Points, in no order, along strands that fork and pass close to each other.
In the rows, 128 means zero.
Points whose rows are less than 75.7 apart are linked; no others are. Some points are linked to none.
gigak: [135 155 115 133 136  54 191  97 152  95 180 133 105 123 124 121  97 158
 100  63 137  86 104 141]
Sunat: [168 119  58 101  99 123 123 126 150 133 141  88 156 133  56  80 129 138
 146 122 145 125  80  85]
mir: [125 150 146 144 157 124  99 114 164 130  92 105 104 119 110 166  94 102
 112 109 162 117  90 177]
noze: [167 122 116 124 118 165  63 120 155 181  72 102 141 139  95 103 110 104
 164 155 179 135 107 133]
nasom: [ 90 109 132 145 145 136 121 134  78  57 126 155  94 128 167 124 146 123
 112 165 117 144 161 121]
fon: [135 129 200 145 175 149  94 115 181 150  84 119 105 129 110 185 111 131
 144 123 124  97 141 177]
Fubid: [122 135 145 148 162 138 101 120 164 130  93 118 113 123 123 145 110 108
 122 127 157 118 105 166]
zefu: [129 153  60  97  78  83 160 124 118 121 163 117 164 129 118  98 118 122
 131 106 142 128  76 104]
vuvaz: [ 98 116  89 114 108 116 142 151  49 101 107 143 136 116 162 117 113 100
 104 142 125 167 113 117]
baso: [110 140 113 135 134  80 173 120 108  94 152 145 119 120 155 113 114 126
 104 102 145 117 114 132]
riba: [133 136 163 152 141  98 172 129 144 121 167 171 116 124 161 156 111 151
 112 110 112  83 156 167]
famit: [131 100  61  89 104 133 124 149  99 107 108  96 149 125  88 110 109 128
 102 120 135 167  75  93]
Riput: [150 175  88 129  98  68 174 105 144 120 171 130 141 122 128 119  99 128
 113  87 152 108  88 144]
Rokeg: [118 110 155 146 187 142  94 100 186 124  87  81  90 133  75 134 117 122
 142 114 151 101 104 141]
rumuv: [220 176 101 136 107 122 110  97 191 153 137  93 121 124  65 145  89 139
 155 118 134  96  67 164]
suvug: [184 201 135 130 104 107  89 121 134 163 113 132 142 119 124 219  59 104
 105 127 157 125  78 207]
povar: [159 152 150 144 123 129 127 138 158 162 125 164 141 113 135 163 102 124
 123 131 135 103 135 179]
dapon: [199 142  76 128 108 136 101 106 184 152 128  84 132 135  54  91 107 134
 167 132 157 109  74 121]
fusil: [ 75 128 181 162 195 128 105 111 151  75 100 102  64 152 134 168 112 103
 105 128 138 121 125 167]
kepo: [ 98 151  88 108  99  74 175 126  74 107 155 141 156 122 162 111 114 114
 125 110 138 136  98 117]
nug: [107 152 111 136 153  90 139 106 124  86 118 113  94 116 141 129  98 128
  83  95 160 128  90 153]
vop: [ 95 123 144 122 114 150 141 149 115 132 162 142 140 136 159  99 200 135
 146 149  97 147 193  91]
rege: [144 176 141 137 140 107  95 113 155 144 100 104 115 126 118 204  75 104
 105 110 160 123  89 198]
libe: [190 139 105 140 125 140  90  87 194 157 105  80 117 126  57 115 100 135
 169 124 157 103  76 136]
segis: [117 121  74 103 106  93 158 136 100 103 144 117 150 124 112  98 132 128
 117 107 128 131  85  98]
Kat: [118 150  70 104 111 120 103 139  82 114  77 109 131 117 138 126  88  91
  86 137 175 174  72 147]
vev: [ 92 113 124  92  84 149 120 161  91 164 166 126 189 139 157 107 189 119
 153 133  78 157 155  75]
vofab: [ 88 101 118 106  94 148 130 156  64 129 157 137 166 139 166 123 177 117
 137 149  69 174 166  75]
biba: [133 119 156 139 144 182 112 146 145 163 109 136 115 128 141  95 189 143
 144 166 131 154 197 105]
nuza: [180 187 106 133  91  74 164 107 151 136 174 143 146 117 124 156  89 134
 117  93 139 101  88 166]
fadas: [ 97 100 109 121 113 130 146 151  67 104 138 138 146 129 152 108 149 110
 123 146 101 148 141  91]
per: [127  91  67 101 123 142 104 147  96 106  82  90 139 123  87 115 104 129
  98 123 142 168  71 102]
gizu: [116 114 179 155 177 172  93 123 158 126  88 129  97 134 129 124 145 128
 139 150 137 127 161 144]
moz: [104 123 166 149 185 123 100 100 189 118  81  66  80 141  86 171 108 103
 135 106 154 112  99 159]
Ped: [105 116 122 111 112 129 144 149 127 151 174 128 170 132 133  91 186 128
 150 126 106 119 153  81]
zifef: [ 93 109  99  94  98  95 159 131  94 114 178 119 171 134 123  96 154 135
 141  93  91 119 104  68]
pega: [149 114 132 125 121 163 111 145 146 181 120 126 151 122 123  84 168 125
 154 147 144 133 168 103]
gef: [185 138 163 133 118 163  92 123 173 197  95 132 142 117 112 147 110 122
 159 144 141 115 139 169]
roz: [ 87 114 136 113 107 156 131 156  80 121 157 145 144 135 170 116 197 131
 142 161  84 173 191  80]
namub: [146 135 199 146 156 166 128 133 177 167 119 156 106 119 134 155 147 164
 132 143  99 108 192 163]
Dezil: [149 129 199 143 169 158 109 122 184 161 102 141 103 123 122 169 133 157
 135 133 111  95 164 168]
Gaz: [121  95  85 104 121 160  84 152  89 122  61  96 135 129  98 122 100 103
 107 142 150 182  77 111]
desu: [ 98  97  98 114 107 120 145 151  57  95 123 140 144 127 151 118 125 110
 114 132 104 164 120  92]
murov: [171 165 132 134 127 132  76 105 173 163  91 100 124 130  96 172  83  99
 144 130 163 123  78 180]
fizo: [ 77 146  94  92 100  64 184 116  44 100 167 137 157 126 171 115 111 125
 138  93 112 146 100 100]
Vusav: [177 134 157 132 111 161 117 136 179 204 124 143 143 114 125 119 149 133
 164 143 135 120 175 133]
fot: [137 151 110 132 108 105 155 133 135 140 150 147 153 118 142 117 119 105
 129 120 146 110 120 139]
Nena: [103 149 173 160 140 121 168 127 116 101 171 192  93 140 199 164 115 154
 112 153 108 118 192 171]
sif: [ 91 149  73  77  64  79 155 129  60 132 163 125 189 133 157 112 111 108
 145 103 114 154  82  99]
ripo: [ 96 101 111 124 110 149 118 158  43  98 104 154 134 125 175 133 142  97
 118 175 105 181 158 109]
Rugu: [153 155 141 137 125  58 191 107 150 122 194 150 122 121 133 150  96 159
 112  70 121  72 118 158]
tili: [ 91 146 163 153 130 129 169 129 113 103 169 188 110 140 197 137 148 140
 129 159 106 128 196 149]
pumuv: [120 149 118 135 141  61 188 101 125  87 169 138 102 126 143 115 101 147
  99  75 143 100 105 144]
Pira: [144 145 154 136 110 163 135 146 155 192 130 156 149 115 152 119 155 129
 149 156 132 129 180 142]
dal: [126 102  58  91  96 113 151 139 102 102 135 100 161 125  94 107 118 140
 108 103 114 153  74  79]
genup: [118  68  98 118 139 140 133 148  98  90 120 111 132 126  85 103 144 139
 111 117 103 145 109  71]
lol: [152  67  79  96 107 157 118 148 118 146 136  90 164 131  61  94 148 140
 138 116 120 140 109  56]
gazig: [ 79 147 149 140 123 127 161 128  84  95 162 183 117 142 204 133 151 127
 131 167 110 137 195 135]
sika: [ 83 134 177 166 172 135 113 117 120  66 126 161  68 144 181 164 113 125
 103 159 130 123 164 178]
sig: [107 142 182 159 176 109 129 115 134  94 132 148  77 134 164 188  91 133
  86 117 128 102 134 187]
reveb: [133  66 137 122 147 170 113 148 114 128 136 109 123 130 107  94 202 154
 136 134 101 151 178  52]
Fego: [161  98  62  92  96 143 122 142 128 140 136  90 164 135  53  89 132 141
 144 119 133 134  88  72]
kupev: [134 108 156 132 149 180  69 128 145 172  58 118 124 137 123 106 139 116
 153 160 164 147 156 128]
fer: [ 69 122 101  91 102  71 179 115  44  81 175 127 152 134 158 110 122 137
 135  83  79 151 100  80]
Rekav: [174 138 159 134 143 132  80  83 197 165  82  71 112 130  61 183  87 119
 172 117 147  98  88 167]
val: [169 121  97 122 114 153  92 123 154 163 100 104 144 128  84  90 123 116
 155 141 166 123 105 114]
zelo: [119 146 167 144 125 106 185 125 148 135 189 173 127 133 168 143 140 153
 131 113  99  84 176 148]
Rel: [182 145  62 114  96 118 128 119 167 138 151  92 152 135  63  83 123 133
 156 124 148 109  78 108]
bige: [105  83  84 110 126 101 170 131  87  68 149 108 128 126 104 107 131 153
 108  89  93 140  92  69]
Zatu: [ 84 130 118 130 112 137 138 147  47 100 125 175 136 129 202 131 141  95
 122 181 113 167 168 126]
Fotu: [104 123 140 127 124 134 149 140 133 131 165 144 142 130 149  99 184 130
 143 136 106 119 174 100]
Bona: [ 93 100 124 134 134 127 138 138  72  65 139 147 109 129 154 118 152 124
 114 148  99 145 152  98]
nimu: [119 120 160 153 171 154 100 118 166 126  96 124 106 128 123 132 124 114
 128 132 143 115 131 154]
lesa: [117  97 126 143 173 125 123 124 139  87 120 113  99 124  98  98 140 138
 112 114 128 105 117 111]
maba: [126 132 187 154 154 134 161 129 168 120 162 167  92 128 150 137 154 162
 119 131  95  94 190 151]
kovem: [113 117 149 139 140 172 114 150 118 131 112 146 115 131 152  98 176 128
 128 173 125 154 185 110]
Rola: [155 200 136 133 117 105  91 116 136 156  99 116 132 125 134 215  57  97
  94 122 163 136  80 206]
tuvef: [136 123 192 145 171 147  86 102 187 157  72  90 109 131  93 179 110 118
 158 121 139 104 124 164]
dasot: [ 73 107 101  93  98  89 165 121  71 100 184 125 167 135 137 108 140 138
 139  78  69 131  97  65]
Vebaz: [ 92 124 183 154 196 132 107 107 175 100  85  80  77 147 110 178 112 100
 124 113 146 113 119 168]
tik: [101 113 140 132 131 175 105 155  86 112 102 151 120 127 166 113 166 116
 123 185 123 172 179 114]
Butod: [156 126 175 143 149 145  80  86 193 171  69  73 117 136  80 174  98 111
 173 123 150 103 106 160]
vemem: [109 132  94 122 118  83 169 130 100  97 147 131 134 125 140 105 127 126
 112 105 136 122 103 111]
tevep: [115 154  75 112 107 103 127 134  72 115  97 133 139 115 162 121  88  96
  87 136 170 167  85 149]
dil: [142  58 124 119 148 175 110 145 112 132 122 102 131 136  86  97 182 151
 131 129 106 148 154  50]
musaz: [106  85  99 121 129 115 161 137  89  84 140 124 129 122 113 105 144 139
 111 109 100 138 113  75]
Giv: [148 102 131 126 135 178  64 135 136 172  59 108 140 134 104 102 130 105
 156 159 173 142 132 113]
pasod: [149  51 108 108 138 171 108 140 118 142 122  93 139 131  66  90 166 152
 137 118 123 136 132  52]
misok: [ 83 124 151 157 157 132 114 121  93  47 129 164  73 137 179 137 130 129
 109 168 124 137 170 148]
videl: [144 100 110 120 124 154 114 143 134 160 120 115 149 123  99  79 165 124
 145 140 141 125 141  94]
tudar: [114 124  74  98 116 136  89 147  84 118  63  97 134 124 123 123  92  94
  91 144 162 181  67 129]
Vevos: [ 89 139 131 144 126 130 151 141  81 105 136 175 130 130 195 126 138 109
 121 169 125 146 167 135]
Mub: [128  81 141 137 159 154 132 137 140 119 150 113 109 130  99  83 200 160
 141 125 107 119 176  69]
Siv: [114 142 194 161 152 126 156 138 135 111 158 190  91 138 178 187 108 168
 104 146  94 108 185 183]
mem: [101  93 126 126 112 166 115 161  65 103 114 149 133 129 162 122 163 110
 119 176  92 183 173  93]
Toru: [134 139 190 155 155 175 128 126 176 158 124 156  92 130 144 134 168 162
 133 153 107 132 202 146]
vela: [ 87 120  78  84  74  97 154 145  39 128 138 130 178 133 166 126 111  97
 128 115 100 173  99  96]
zer: [194 142 176 129 117 163 103 124 181 213 103 150 142 108 115 152 135 149
 162 141 128 113 165 160]
Zep: [147  94  96 114 126 152 102 138 128 143 103 105 139 125  80  89 136 126
 135 138 147 131 105  94]
piru: [148 148 162 142 120 140 143 145 159 173 140 169 146 113 147 149 134 127
 132 140 123 111 165 161]
vunut: [138 129 180 143 147 187 117 129 168 170 110 152  97 131 143 114 184 156
 147 160 126 154 205 129]
kuvab: [185 191 144 132 109  89 107 131 129 163 132 152 143 112 130 219  69 132
 103 119 141 103  95 193]
gamut: [178 189  57 118  83  84 152 106 167 121 162 102 141 127  97 108  97 135
 124 108 157 120  63 141]
Kitev: [154 179  64 114  92  61 175  95 155 102 179 108 138 125 108 103 102 150
 118  79 152 113  75 128]
Fivup: [171 166 147 138 119 106 130 131 145 158 135 156 140 110 131 197  87 134
 109 114 129  92 112 187]
kufo: [195 142 135 137 127 139  79  84 198 171  95  82 119 135  62 142  96 128
 177 122 147  96  86 150]
rik: [ 98 139  84 118 117  99 140 134  54  96 107 139 133 115 175 124  98  95
  91 131 150 162  99 136]
tuf: [178 130 175 136 127 169  72 107 184 200  65 118 138 126 108 150 112 117
 169 142 150 121 138 160]
Sol: [110 157  57  74  59  70 156 124  84 121 170 114 186 132 138 102 110 120
 137  97 125 149  70  96]
Sidu: [115 120 148 152 161  97 165 117 140  84 166 146  90 129 142 111 133 149
 112 101 115  82 141 138]
Gar: [ 81 122 181 164 184 145 102 116 139  66 113 130  64 149 149 152 124 118
 114 150 133 124 151 161]
kase: [120 140 180 149 135 123 180 130 159 131 186 177 111 138 168 146 149 166
 124 129  84  94 195 153]
mave: [142 119 143 122 126 168 121 151 150 191 135 131 138 125 136  88 200 138
 158 149 130 152 191  88]
repep: [160 167 135 139 113  68 175 113 145 132 179 158 130 110 137 166  87 147
 107  80 128  83 112 172]
nagal: [138 123 178 156 166 130 140 121 172 118 149 151  87 128 136 142 128 158
 111 119 104  80 162 163]
Bana: [110 110 104 101  95 121 142 143 112 140 168 121 175 130 117  91 169 119
 141 118 108 120 124  75]
geno: [115 100 177 146 177 187  74 119 153 143  66 107 105 144 122 116 149 123
 145 163 150 147 158 120]
marap: [132  85  95 116 142 144 117 139 124 114 110 104 131 120  80  91 141 133
 120 126 134 125 104  83]
Gez: [135 147 184 146 143 108 160 139 144 134 159 180 117 123 162 181 109 161
 110 123  99  88 163 177]

Follow the links from the first point to the second, and from the first to the third. Name the last point that the two ways share.
genup; Dezil; Zatu -> biba
Dezil; val; tik -> biba
per; vela; baso -> segis
pega; genup; rege -> Zep
zifef; gigak; famit -> vemem
Ped; Rugu; famit -> vemem
Giv; musaz; ripo -> Zep
sif; Bana; vuvaz -> segis

A fork is a point with three links. Follow the links from the first point to the second and name the forks in between, in order.
kupev; bige -> Zep
zefu; roz -> segis vemem
Nena; pega -> biba
vela; rik -> segis
roz; dal -> vemem segis

A fork is a point with three links, a tip a point with one. Leave the first point through the second and follow the links. Name the first fork or tip that comes.
libe; kufo -> biba
misok; sika -> Rokeg
fadas; desu -> segis
gamut; Kitev -> vemem
suvug; kuvab -> tuf
Fubid; nimu -> Zep

Name the points in between on the shortest way along the links from the first point to the second, in order.
roz; segis -> vop Fotu Ped Bana zifef dasot fer fizo kepo vemem
dal; desu -> famit per Gaz tudar Kat tevep rik vuvaz
pasod; Butod -> lol Fego Sunat Rel dapon libe kufo Rekav
repep; Sol -> Rugu gigak pumuv baso vemem segis zefu
tili; Zep -> gazig Vevos Zatu ripo mem tik kovem biba mave pega videl
